Each row is a point on a landscape with many valleys, with its height.
A ball rolls from a point to the lowest of its 2 nearest points, and stops where none of them is lower. Distance is the straight distance between rows; heights are no part of it.
k_806 (h 516): [ 20 -22 -11   0  -5  12  23 -46  -5   5  11  25 -12  23  21  -9  12  15
  34 -13 -19  20   3  31  -4  -9 -14  39   2  59 -23]
k_19 (h 380): [-25 -25 -16 -19  35 -58 -21  -1   5 -22   5   6  14 -14 -12   9  -8   5
   7  -6  10  42  19  -1 -40   4 -49  -3  20 -19   2]
k_402 (h 640): [ 25  -1  49  -9 -27   6  30  14  26 -15 -11 -60   5  19 -24 -15 -14 -21
 -19 -15  13 -12 -20   1  16   2  56 -23 -17 -29  20]
k_95 (h 184): [ -3  -2 -14 -67   3 -36   5  -1 -13  13 -22 -10  26 -18   0  26   0  37
  -9   0  14  16  -7  30  10   5  -5 -23  13 -30  14]
k_394 (h 797): [  9  -5  16  -6  24 -46  12   1  38 -26  12 -22  16  18  -6   1 -25  -6
  37  -3  26  23 -10  23 -21  -4   9  12  22 -19  -9]
k_362 (h 393): [-11 -32 -12  22 -23  13 -27 -10  -9 -14  34  14 -24  10  21 -34  19  16
  -8  23 -22  -7  28  -6  13 -34   4   2  29  19 -19]
k_676 (h 350): [ 32 -12 -20 -21 -12  14   6  -1  20  -3  51 -15  -3   9  16  -1  18   8
 -10  -1  27 -15   2  64   1 -11  21  24   6  25 -40]
k_328 (h 592): [ 11  -8 -16  31   4  28 -21  29   7  20  26  14   0 -21  -1 -10  29 -21
 -10 -26 -39  17   0 -21   2  22   2 -26 -21   2 -22]
k_151 (h 482): [-12 -20 -18  18  12  13  11 -52 -10   0   3  15 -12  -6  31   5  11  24
   7  -1  -8   1   8  26   5 -29 -19  31  27  41 -19]
k_292 (h 529): [-11  -1 -36   2  15 -26   0 -20  19   0  13 -23  26 -40  33 -10  22  20
  12  -8  -3  24 -16  35 -13  21  -6  -3  15  -1  -1]
k_755 (h 228): [ -3 -13  18 -65   0 -32   2  12 -14  17 -20   7  20   1 -19  21  -2  29
 -12   3 -17  34  -1  -5  12   0  -5 -38  -6 -28   6]
k_870 (h 411): [  1  41 -46  21   5  -3   5   8  65 -13  11  31 -16  30 -12  -1  -3 -45
  10 -11   6  15   3  -4 -22   6 -42  53  30  21 -35]
k_587 (h 139): [ -3  -7 -29 -38  22 -27   8 -13   0  11 -21  14  37 -12  -3  14  -9  33
  23   3  19  27  -9  32   2  10 -28   0   1  -2  26]
k_107 (h 714): [ -8  -5  36 -37  -3 -10  29  -6 -30   4 -29 -20 -12  31 -32  28 -33  20
 -20  27  33 -18 -10  -3  22 -28   7   5  -4  -8  25]
k_190 (h 432): [-35  36  -7  30  30  -4 -12 -23  39 -25 -35  -5  30 -38   4  -9 -33  14
   3  12  20 -23 -25  -4   7 -21 -15   0  33 -30  41]
k_311 (h 333): [  0 -18  28   8   0  35  15 -27 -87  26  -8   5 -19   7  28  42  14  24
   2 -17 -16   8  18 -13 -15  -2 -13   5 -31  33 -19]
k_797 (h 394): [ 29  -5 -14 -62 -31  14  -4  15  -3  -2  35 -11  -4  25   8   7  19  23
 -28   8  30 -35  12  56  10 -20  19   7   6   5 -30]
k_683 (h 294): [ 28  19   6 -21 -26  19  25  10  43 -12 -29 -44  24 -11  -4  -7  -8 -22
 -47 -38  21 -23 -17  24  14  28  24 -26 -12 -24  26]
k_165 (h 419): [-24   9   3 -38 -14 -16  12  24  -3  18 -50 -44   7 -25  37  21   6 -11
 -65 -24  14   2 -35   0  -1  20  -5 -46 -13 -21  29]
k_427 (h 611): [ 13  36  -7  34   4 -12  19 -12  33 -29 -16 -45  34 -42  26 -28 -15  21
  41 -20  23  -2 -43  13 -33  14  23  -4   5 -32  49]
k_337 (h 524): [ 19   2 -40  24  11  -1  21 -18  22   2  27  25  -9  17  22 -15   9 -10
  20 -21 -13  35  -5  34 -21  10 -31  38  -6  59 -39]
k_361 (h 468): [  3   0   4 -40 -44  25   1  47 -42  21 -12  14 -15  36  16  13  23 -17
 -67   0  18   3  -2 -11  -4   4  -8 -21 -35  11  -9]
k_533 (h 465): [-10   7 -23  14  21  22 -51   9  30 -23   8  33 -10 -38 -12   8   8 -26
 -47  -2   9 -32  11 -19   3  -7 -10   9  19 -17   4]
k_406 (h 385): [-25 -10   4   4  21 -13 -15  19 -38  29 -13   9   2 -35 -11  21   5   4
 -12  -8 -34  17  11 -38   1   9 -15 -30 -13  -6   6]
k_399 (h 622): [  6  14  18  27  13 -16  32  -9   8 -14 -18 -60  21 -18  14 -10 -27   9
  39 -11   5   2 -39   5 -16  20  31 -19 -10 -47  34]
k_27 (h 181): [-37   4 -14  51  26 -16  11 -43  -3   5  -6  15  11 -22  28  -7  -3  13
  24   3 -30  26  -9  -8 -22  -7 -45  20  21  26  -9]
k_957 (h 316): [ 31  -7   7  -7 -23  29   8   9 -36   7  18  35 -16  64 -11 -12   6  -1
  25  14  15 -11  22   8   2 -18  12  30 -28  19 -28]
k_603 (h 781): [ 14   0   2 -12 -43  19  -8  25 -75   7 -15  49 -19  64   1   4  15   0
 -21  30  11 -16  50 -24   1  13   5  20 -48  -5 -15]
k_655 (h 292): [ 20 -20 -36 -11  -9  22  -5   3  15  18  30  23  -1   3  10 -13  25   4
  -1 -16 -16  18   7  30   7   2 -11   5  -3  31 -29]
k_503 (h 836): [ 22  -6   9 -51 -49   6 -30  39  -8 -16  20  13  -3  48  -5 -32   8  11
 -15  20  -5  -1  22  10  28   2  33 -33  -6 -18  -6]
k_238 (h 357): [-17  -9   1  17  25   8  15  -2 -68  31 -11  -6  -1 -14  12  32   7   8
  -4 -14 -22  11  -2 -23 -11  16 -25 -12 -28  15  -8]
k_349 (h 375): [  5 -15  10 -26  -5 -20 -33  22  34   2  -8  22  16 -19 -47 -15  -6 -19
   2  -4 -23  24  10 -16  25   7   7 -35  -1 -30  17]
k_439 (h 765): [ 13  -3  15 -14  31 -14  48  -5 -49  -9  19 -13  11  21  17  45  -4  28
   2  -5  21  33 -11  14 -48  10   2   9 -46  -4 -44]
k_777 (h 539): [-37 -10  42  16 -11  10   5  23 -22  -6 -28 -62 -30 -11  11   8   0 -17
 -58  -7   3 -21 -24 -36   8  -9  21 -23 -16  -9  22]
k_58 (h 565): [  3   8 -36  33  30  22 -14   8  27   0  27  -5  20 -36  22 -10  24 -20
  -5 -35 -25  24 -16   8 -21  40 -10 -15 -16   2 -27]
k_396 (h 296): [  9   2  34  -2 -32  48  28 -17 -20  31  -1 -17 -16  36   6  -8  17  -3
  20  12 -35 -19 -34   2  25  15  25 -12 -12  52  21]
k_49 (h 601): [ -3  28 -16  22   9  -2  18 -26  17 -23  -9 -59  24 -44  36  -6  -3  22
   7  -5  21 -27 -29  33 -10  10  29  -4  16 -31  27]
k_36 (h 460): [ 13 -20  44  11 -18  -3   7   3   0  18  12   4  -5  20 -29 -33  -8  -4
  48  17 -36  16  -6 -12  27  -9  34 -24  -4   5  -4]
k_935 (h 494): [ -4  10 -25  13   4  38 -32  18  -6   7  11  20 -19  -9  -4   2  15  -7
 -36   6   5 -31  14 -20  15 -11  -7   6  -1   4   1]
k_259 (h 256): [-11  -9 -24  -8  17 -17  -7 -16  23   0 -17  35   7   2 -22   4 -20   1
  15  11  11   5  16  12  10 -26 -31  23  29  10   9]
k_447 (h 358): [  6  -5   2 -46  12 -23 -30  22  41 -13  -9   3  34 -31 -30  -2  -1 -13
  -8 -27  -1  29  -2   8   0  34   0 -38   6 -52  14]
k_883 (h 833): [-16 -12  -6  14  -3 -41  -3 -14  39 -11  16   0 -17  13 -22 -18 -22 -25
  30   3 -25  32  19 -18 -18  -8 -28   2  40   9 -17]
k_843 (h 290): [ 31   3 -13 -14 -15   6  26 -15   2  18  24 -35   4  -7  30   3  23  15
   5  -4  -1  -8 -21  55   8   9  33   5   2  17 -27]
k_390 (h 567): [  1   3 -13  38  16  26 -17 -12  45 -27  32 -14  -1 -25  15 -12   7 -15
 -21 -25  -5 -17  -7  10  -7   1   9   1  13  -6 -24]
k_177 (h 652): [ -3  -7  46 -30 -40   2  -3  30 -21 -10  -1 -33 -15  33  -9  -9   0  -1
 -37  15   4   2  -8 -27  17  -5  39 -37 -19 -22   3]
k_877 (h 489): [-15  10  13  22 -21  30 -40   8   7 -20   4 -11 -20 -27   9 -33   6   1
 -38  15 -26 -39   6 -26  35 -16  29 -24  17  -8  12]
k_353 (h 703): [  5  -9  32 -37 -12 -13  38 -28 -15  10 -20 -39  -1  20  -8  21 -20  26
   8  23  21 -16 -25  28  19 -10  35  -1  12 -10  27]
k_668 (h 378): [-13 -31  33  -7 -16   0  -8 -31 -30   2 -18  35 -22  13 -23 -12 -14  29
  32  25 -19 -15  30 -12  26 -49   0  17  22  24  14]
k_117 (h 813): [-17   5  -1  18  17 -41   0  -2  45 -36  13 -30  -2   9   5  -7 -25 -21
  31  -6   4  22   3   3 -28   0 -19  14  44   0 -17]
k_692 (h 413): [ 11   4   1   7 -19  36  13  16 -53  40   0  23 -16  28 -12  12  20 -12
 -16   3   6 -16   8 -26  -3   8  -6  12 -38  24  -9]
k_926 (h 335): [  4  30   8  22  -1   9   1  16  38  27 -38  13  21 -19 -50  -8 -15 -42
  -5 -12  -3 -16   1 -44  20  29   7 -20 -26 -25  36]
k_857 (h 272): [ 12  20  14   4 -10   4 -12  16  46  27 -18  33   4   3 -63 -18 -18 -32
  22  11   3 -17  13 -38  30   0  13  -4  -6 -18  23]
k_94 (h 405): [-30 -13 -18  -2  29 -13 -38 -26  25 -45  32 -16 -17 -37  20   9  -1  -8
 -38  -9  22 -21   1  19 -19 -12 -19  18  56  -9 -10]
k_469 (h 418): [-22  11  -4  25   3   3 -27  18  -8  42 -15  37   3 -45 -21   0  17 -13
  -8   2 -41  -1  12 -54  14  16 -15 -25 -16  -8  14]
k_753 (h 376): [-14  24  11  46  35  -1  -9   0  46 -40 -22 -11  22 -38  -3 -15 -20 -40
  12 -30  -8 -13  -7 -25 -22  13   1  -9  14 -31   6]
k_735 (h 742): [  3 -18  32  -4  24 -34  30 -11 -23  -1  -8   3   0  25 -10  26 -32  10
  45   5   7  19   5   4 -15 -18  -4  20  -1   4 -14]
k_912 (h 231): [ 17  13 -26  34   4  14  22 -24  26   0  38 -32   3 -21  45 -12  24   3
   5 -16  -6 -12 -33  53  -3  15  27  17  -3  26 -38]
k_15 (h 255): [-11  -4 -27  -1  -3 -32  27 -57 -22  -5  -1 -21  11 -18  46   6  11  46
  45  12  17  21 -13  45 -30  -2  -4  38  40  25   3]
k_532 (h 337): [  5  35  -9  42  25  -3   8  -7  50 -17 -19  -3  35 -23   7 -23 -20 -11
  32 -12  -3   9 -27   2  -9  16   0  -4   3 -12  16]
k_505 (h 560): [-21  -2  14  21  14  18   9  26 -35   6   2 -50 -21  -1   8  34   1 -24
 -62 -14  21 -20 -13 -21 -12   1   6  -8 -35  -4   1]
k_486 (h 347): [ -4  -9 -23 -27   9 -69   4 -10  12 -23  11 -13  20   2   8  -5 -12  13
  36  -6  22  58   5  17 -50  13 -46  12  26  -6  -1]
k_31 (h 372): [-23   5   0   8  20   5  14 -27 -13  14 -24 -10  10 -16  -4  15 -17  17
  12   8  -1 -11 -16  -4  12  -3  -5  -7   2   3  26]
k_775 (h 435): [  1 -18   9  -2 -22  17 -18  -3  -4 -18  26 -15 -19  19   7 -28   5  18
   1  26   1 -30  14  11  33 -34  35  -5  22   8  -7]
k_239 (h 377): [ -5  20   3  22  -6  26  11  17  11  33 -36  -5   1  -2 -29   3   0 -44
 -27 -10  10 -11 -21 -30  15  26  -1 -11 -39   0  27]
k_289 (h 619): [ 23  -4  40  -3   6 -15  21   0  19  -5   7 -44   9   9 -17   0 -19  -5
  11 -10  -1  12 -18   0   6  16  41 -24 -18 -35  -1]
k_288 (h 373): [ 29  10 -22  17  -6  48   5  28 -30  19  29  28 -16  40  -7   3  16 -18
  -6   1  20 -22  17  -5  -8  -1   4  31 -41  25 -32]
k_698 (h 329): [ 23  20  -3 -52 -42  21   6  22  35  21 -22 -18  12   6  -1   3   4 -15
 -51 -20  34 -16 -22  23  24  17  11 -28 -11  -5  20]
k_225 (h 293): [ 12  25 -15  29  15 -19  25 -16  41 -14   3 -15  22  -3  23 -18 -18   5
  49  -5   8  20 -38  31 -13  21   3  15   4  15   6]
k_898 (h 439): [ -6  10  14 -47 -32   1 -22  40   3  13 -32 -28  -9 -17  31   2  10 -27
 -88 -23   6 -15 -14 -18  11   5  -4 -45  -5  -9  23]
k_654 (h 180): [ 12   7 -16 -29   7 -37  16  -4 -10  13 -17   6  41 -19   8   1  -1  47
  51   1  17  46 -35  24 -25  31 -17  -5 -11  -9  40]
k_449 (h 387): [-23  17 -23  -1  21   3   3 -19  -1  -3 -26 -28  18 -42  14  15 -12  28
 -16   4  18 -27 -24  15  17   1 -10 -14  15 -15  40]
k_316 (h 514): [-16   7  31  38 -19  27 -10  17  -4  -5 -15 -33 -17 -19  -6 -18   5 -22
 -38  -5 -18 -28  -4 -47  20  -1  21 -29 -15 -13  24]
k_903 (h 590): [ -3  10  -2  20  25  13  -2 -10  22 -24   2 -41  16 -37  18  -3  -6  -7
 -13 -25   5 -23 -15   7  -4  12  15 -18   2 -24   6]
k_241 (h 420): [-10 -31  44   0  -4 -18   6 -20  -6   5  -7  -1  -8   9 -28 -18 -22  16
  45  27 -26   0   4 -11  36 -34  22 -10  21   3  17]
k_826 (h 248): [ 41   9   6 -23 -14   2  15   3  44 -21   3 -49  26 -13  -8  -9   0  -6
 -18 -26  18 -17 -12  38   5  19  51 -15   5 -36  -2]
k_947 (h 301): [  5   2 -34  -9  -5 -54  31 -35   1 -24  14 -23   3   5  29  -3 -10  27
  43  -3  28  41   8  39 -46   2 -31  40  28  26 -10]
k_113 (h 464): [-10   3   7  22  -1  41 -19  -5   0 -28  27 -27 -24  -6  17 -12  -1  13
 -34  15   4 -53   2   2  23 -38  28  -1  23   2  -2]
k_664 (h 675): [-27  -9  30  38  -4  -6 -34  15  -3  -2   8  21 -29 -26 -19 -23   2 -10
   6  30 -27 -24  33 -50  21 -31  15  -3  13  -4   9]
k_893 (h 658): [ 20   6  29  -2 -41  34  11  -4  25  -5  -9 -43  -3  18  -8 -42 -11  -8
  -3   0  -2 -30 -20   0  44  -4  55 -24   4  -2  21]
k_644 (h 616): [  1 -20   3  -5 -10  -3 -43  37  -2   3  24  12  -2 -19  -8  -4  28 -18
 -14 -14 -32  20  14 -25   3  14   6 -38  -2 -22 -11]
k_202 (h 532): [ 11  36 -23  49  19  16  -4 -12  71 -33  20   5  17 -12  19 -23   1 -37
  -7 -29   2   1 -21  22 -19  12 -14  24  13   7 -25]
k_805 (h 371): [-34  -1 -34   8  37 -18  -6 -24  12 -37  17  -8  -1 -14  28  22 -13   9
 -14  -1  37 -11   8  19 -31 -22 -40  32  42   9 -13]
k_690 (h 547): [  6   2 -34   5  37  -9   0  13   2  -1  34 -23  24 -34  37   4  27   5
  -2 -30   2  27 -20  35 -36  37 -11  -8 -19  -2 -25]
k_924 (h 349): [-22 -16  -5 -15  10  -9   1 -32 -31  17 -39  17  11 -29   8  16  -1  42
  15   9 -28  12   1   3  24  -7 -22 -15  23  14  24]
k_499 (h 330): [-17  18 -42  14  20 -15 -15 -10  50 -12  -4  31   3   4 -10   3  -8 -25
  -1   2  16   4  13  -3 -21  -9 -49  37  35   6  -7]
k_77 (h 221): [-29   6 -30  32   9 -31  19 -51  -2 -13   0 -10  10 -20  44 -10  -2  40
  39   8  -2  36 -20  15 -37  -2 -45  22  38  27  11]
k_127 (h 88): [-32  11 -16  50   9 -14  -9 -27  33  18  -6  44   8 -20 -10 -20   4 -17
  13   6 -38  25   2 -18  -9  -2 -41  17  21  11 -11]
k_876 (h 401): [-30  15  -8 -28  11 -13  -7   4 -13  -1 -30 -51  12 -42  25  24  -3  20
 -45  -9  17 -15 -16   6   4  17  -5 -36   1 -34  34]
k_242 (h 647): [-26  -5  30  19  24 -19 -24  21 -37  -6   6   4 -32 -23 -24  18 -14  -9
 -12  17  -2 -24  32 -51   0 -31   8  10   5 -13   6]
k_963 (h 553): [ 15 -31  22  -7  10 -23  10   7 -11  13  18   8   6  11 -14   0  -1   8
  30  -7 -27  41   3  -2  -7   3   5 -11 -17   4 -23]
k_744 (h 691): [-10 -11  50 -24 -24 -15  24 -20  -4   8 -34 -58  -5   2  -5   4 -22  18
   0  20  -7 -13 -31  -8  35  -3  44 -32  10 -24  43]
k_57 (h 328): [ -5  14 -38  16  19   1  15 -24  34 -21  19 -10   7  -4  33   5  -3   6
  -6   3  31 -11  -8  49 -24 -17 -17  44  31  26 -22]
k_84 (h 326): [ 20 -29 -25  14 -25  28 -21  18   3  -8  55  25 -14  35  17 -31  29  -8
   2   6 -10   7  27  19  -5  -5   3  13   0  23 -39]
k_615 (h 819): [ 15 -16 -13  10 -32  17 -52  40 -12 -22  23  34 -13  34   5 -38  19 -12
  -1  37 -22  -8  44 -11  29  23  27 -14  -3 -20 -11]
k_542 (h 444): [ 18   4  14 -32 -31  20  24  39 -30  20   9  11  -3  57 -14  16  17 -13
 -36   8  13  18  -8 -14 -15  11   6 -18 -56  -1 -23]
k_666 (h 808): [ 16   2 -28 -12 -31  10 -53  40   3  -3   6  61 -15  21 -16 -25  23 -11
  -9  37  -2 -25  53 -26  21  17   6   9  -7 -22   8]
k_962 (h 332): [ 15  -5   9 -12 -19  11 -21  13  29   8  -3  18  -2   9 -42 -26  -9  -7
   8  12  -7  -3   8  -7  40 -15  19 -15   0 -13  17]
k_481 (h 462): [ -4   8   4 -34 -26  19  -8  28 -20  22 -14  -6 -12   5   5   5  10  -4
 -52   0   0  -6  -5 -13  21   2  -3 -30 -10   3  12]
k_181 (h 362): [ 32  18 -18 -60 -37  31  -7  29  15  13  12  -2   3  19  -4  -1  13   0
 -40  -1  28 -26  -2  44  24   1   7 -15  -6   0  -7]
k_747 (h 436): [-16 -18  -6  -9   7   5 -57  -6  31 -53  24  10 -21 -46  -5   2   1 -14
 -46  -9  11 -25   5   1  10 -13   0   7  46 -20   2]
k_484 (h 756): [  4  -1  18 -22  34 -20  25   9 -36   1  -2   8  14  22 -20  40 -19   8
   6   3  18  27   1  -8 -30  -1  -7   2 -32 -19 -22]
k_590 (h 327): [  6   9  18 -29  26 -28 -14  12  30 -37 -13 -19  33 -16 -33   6 -29 -16
   0 -16  31   7 -10   7 -13  25   4 -23  -1 -62  27]
k_930 (h 323): [-27 -20   3   2   3 -20  -8 -32  -4  -1 -30  40 -16  -6 -19   7 -24  16
  16  15   0  -6  32 -14  12 -57 -28  39  32  20   4]
k_110 (h 261): [ 13   5  27   7  -5  44  32 -40 -16  39 -13   9  -3  17   9   5  17   4
  47  13 -63   4 -25   5  11  22   7  -3  -7  56  31]
k_109 (h 773): [  5   4  10  13  43 -32  29  15 -35 -16  17  -4  18  19  21  29  -9   8
  39 -19  17  40  -6   1 -57   9 -22  21 -26   6 -35]
k_525 (h 510): [  6 -20  31  31   4 -20   7  11  11   8  23   4  -7  11 -23 -17  -6 -27
  51   0 -32  28   2 -21  -7  -3  12  -2  -7  12 -29]
k_535 (h 271): [ -9 -12  18 -49 -10 -13  -2   6 -50  27 -31  27  -4   4 -27  25  -5  25
  -8   3 -18   9  16 -19  21 -14 -16 -16 -14  -6  14]
k_67 (h 453): [-13  22  -6   7  39  -9 -16  11  14  -1 -16  13   4 -13 -27  18 -22 -22
   0   4  24 -22  11 -27  -2  -9 -13  15   8 -13  12]
k_336 (h 751): [ 11 -31  13   0 -16  11 -12 -12 -55   9  -2  43 -24  23  -2  11   7  11
  21  -2  -8   8  47 -15  -6 -30  -6  29 -18  12 -24]
k_524 (h 507): [ -7 -19 -29  -7  19  -8   2 -20  -9   3   9  -3  10 -15  21  13  10  27
  -4  -8   1  11  10  34  -3 -10 -17  11  14  17 -17]
k_952 (h 289): [  5 -10  24 -18   5  19  30 -55 -38  25 -31   2   3   7  19  28   9  32
  41   5 -36   6 -18  17   2  17  -5   0   7  33  30]
k_760 (h 795): [ 12   5 -13   3 -29  12 -23  47 -29  16   5  39 -21  41 -18  -7  24 -14
 -25  36  17 -25  42 -39   8  26  13  11 -37 -16   1]
k_888 (h 726): [ -7 -18  41 -21  20 -21  32 -20 -40 -11 -18  -9 -14  26 -19  41 -41  26
  21  21  28 -16   7  -3   6 -46   2  24   6  -6   5]
k_706 (h 485): [ 15  48 -34  49  21  12   6   8  73  -4   3  36   8  10   2 -20   4 -44
  19 -15  -2  15 -21   3 -13  19 -21  32   0  28 -31]
k_420 (h 307): [ -1  -3  11 -44 -35  20  -7   1 -43  38 -34  36  -7  11   0  -4  14  15
   1  10 -36   2  14 -20  33  -3 -13 -26  -1  23  21]
k_265 (h 331): [-11   9  -6 -36 -10  28   5 -33 -34  42 -53  36   3  -9   3  26  11  25
   6   2 -38  -5  -1  -7  28   2 -39 -12  11  30  35]
k_464 (h 309): [  6  -9  23  -7  16  16  37 -35 -61  11  -8 -14  -9  16  19  44  -4  22
  23  -4  -6   2 -13  16 -10   6  -1  14 -20  29   2]
k_547 (h 636): [ 11 -11  37 -35 -18 -12 -24  39  -6 -10  19 -11  -6   6 -16  -2   6  -3
 -27   2 -20  13   5 -26   7   4  28 -47 -14 -38 -10]
k_384 (h 291): [ 24  11  18 -23  15 -17   7  -4  37 -43 -12 -51  30 -12 -13   0 -28  -7
  -4 -22  36 -21 -10  30  -8  11  40 -12   7 -55  23]
k_224 (h 205): [ -7 -10 -47  10   6   3 -11 -14  28  21   5  46   8 -10  -3 -14  17  -6
  -1  -8 -27  36   8   6  -2   5 -39  13   7  26 -11]
k_229 (h 828): [ 23 -23 -12 -30 -38   9 -54  48  -9 -36  45  26 -13  39  21 -20  25  -8
 -15  24  -8   3  41  20  15  15  24 -21   6 -24 -28]
k_411 (h 783): [  1   7  19   7  32 -58  23  17   5 -24  16 -18  17  19   6   6 -19  -2
  61  -9  15  53 -20   3 -46  10  -8   9  -3 -10 -16]
k_465 (h 701): [-14  -9  20  27  -6 -12 -12   5 -26  30  -3  50 -23 -11 -23  -7   4  -2
  19  18 -15 -24  42 -52   5 -19   1  15  -3   7  -1]
k_179 (h 768): [ 21 -18  -2 -18 -28  17 -20  12 -69   1  -1  61 -26  36  -1  22  12  16
   0   5  20 -10  63 -21 -12 -19  -4  40 -46  -8 -30]
k_834 (h 477): [  8  34 -57  10   8 -17  20  -5  43 -22  23  17 -11  26   9   3  -7 -18
  17 -15  13  32  -2  26 -37   7 -54  48  12  44 -34]
k_832 (h 414): [-27  19 -12  28 -12  23 -10  23  -8  49 -32  15  -9 -28 -16   7  25 -26
 -42  -1 -11 -23   0 -56  13  24 -14 -14 -30   5  23]
k_489 (h 409): [-27  25  10  39  26  -9 -28 -12  48 -23 -36   9  20 -51 -23 -20 -26 -19
  -6   0 -12 -20  -1 -33   8 -10  -3  -4  27 -32  30]
k_517 (h 334): [ -2  12  21  -1 -38  54  21  -1  -2  28 -28  -7 -15  36  -8  -8   2 -23
 -14  19   6 -27 -28  -3  30   7  11  -1 -15  38  35]
k_341 (h 230): [ 18 -22 -16  28 -24  31  -8  -4 -18  -9  23  47 -26  54  12 -27  10  -5
  27  16  -1  -8  44   0  -5 -26   1  41  -1  33 -35]
k_307 (h 728): [  3 -22   7  14 -31   2 -14  -6 -32  14  -8  67 -23  27 -16 -22  17   2
  47  24 -14 -12  59 -30   4 -17  -4  30 -12  16 -11]
k_290 (h 621): [-14 -18  44  -9   7 -24  -4  17 -40   0   2  -8 -17  -1 -30  20 -15   9
 -14  17 -12   0  10 -33   4 -20  14 -14 -12 -24   3]
k_12 (h 597): [ -1  -5  23   7  17   3   8  12 -14   9   5 -25   2   7 -19  10 -11  -5
  -7  -7  -1  -2 -10 -14   4  -1  14 -18 -21 -19  -4]
k_688 (h 461): [  1   5 -15  12   6  10 -29  26 -18   0  17  50 -28   3 -15  14  11  -9
 -16  19  25 -46  41 -35  -4 -22  -7  37   3  -3  -4]
k_338 (h 415): [ 32   7 -12 -25 -23  39  10  33 -27  18  34   9  -5  38  -4   6  23 -10
 -27 -12  11   2  -1  19  -4   7   1  -5 -43  16 -29]
k_703 (h 443): [-19 -25  -8  44   1  -1  -3 -39   5  -7  30  -8 -17  -9  26 -19  15  13
  -3   3 -33   4  -1   3   2 -31  -4   7  34  25 -29]
k_737 (h 234): [ 12  13 -28   8  10 -37  12  -2  25   2   1  11  29 -13  15 -16  -4  15
  56  -9  10  56 -35  26 -28  34 -25   8  -6  20  21]
k_34 (h 578): [  8  -6  18   6  20   8  27  20 -32   7  24 -31  -6  12   0  32   5  -9
 -30 -15   9  10 -19  -5 -24  15  13 -16 -45 -12 -29]
k_610 (h 406): [ -2   9 -28  -4  33  -4 -17  17  15   9   0  46  -5   3 -28  30   0 -23
  -5   2  33 -26  31 -20 -13 -11 -26  42   3   0  -8]
k_408 (h 279): [  5  25 -31  30   9  -1  29 -37  18 -12  18 -35   9 -21  47  -1   7  22
  18   8  22 -17 -38  62 -16   3  19  32  18  18 -15]
k_4 (h 676): [ -3  -2  44  20 -11  12  22  -8   8   7 -16 -37 -14   0 -21 -15 -30  -5
  16  11 -12 -23 -20 -16  32 -10  34 -20   3  -6  33]

Call two points neighbours if one is among the 2 nearest of the other. Go from one point of each pair to the other, from neighbour to neighbour, staying as low as possible. Name the highest point that can't be avoided.
k_826 / k_259 => k_935
k_826 / k_857 => k_349
k_912 / k_857 => k_797
k_151 / k_110 => k_337
k_826 / k_110 => k_239
k_610 / k_259 => k_67
k_127 / k_341 => k_84
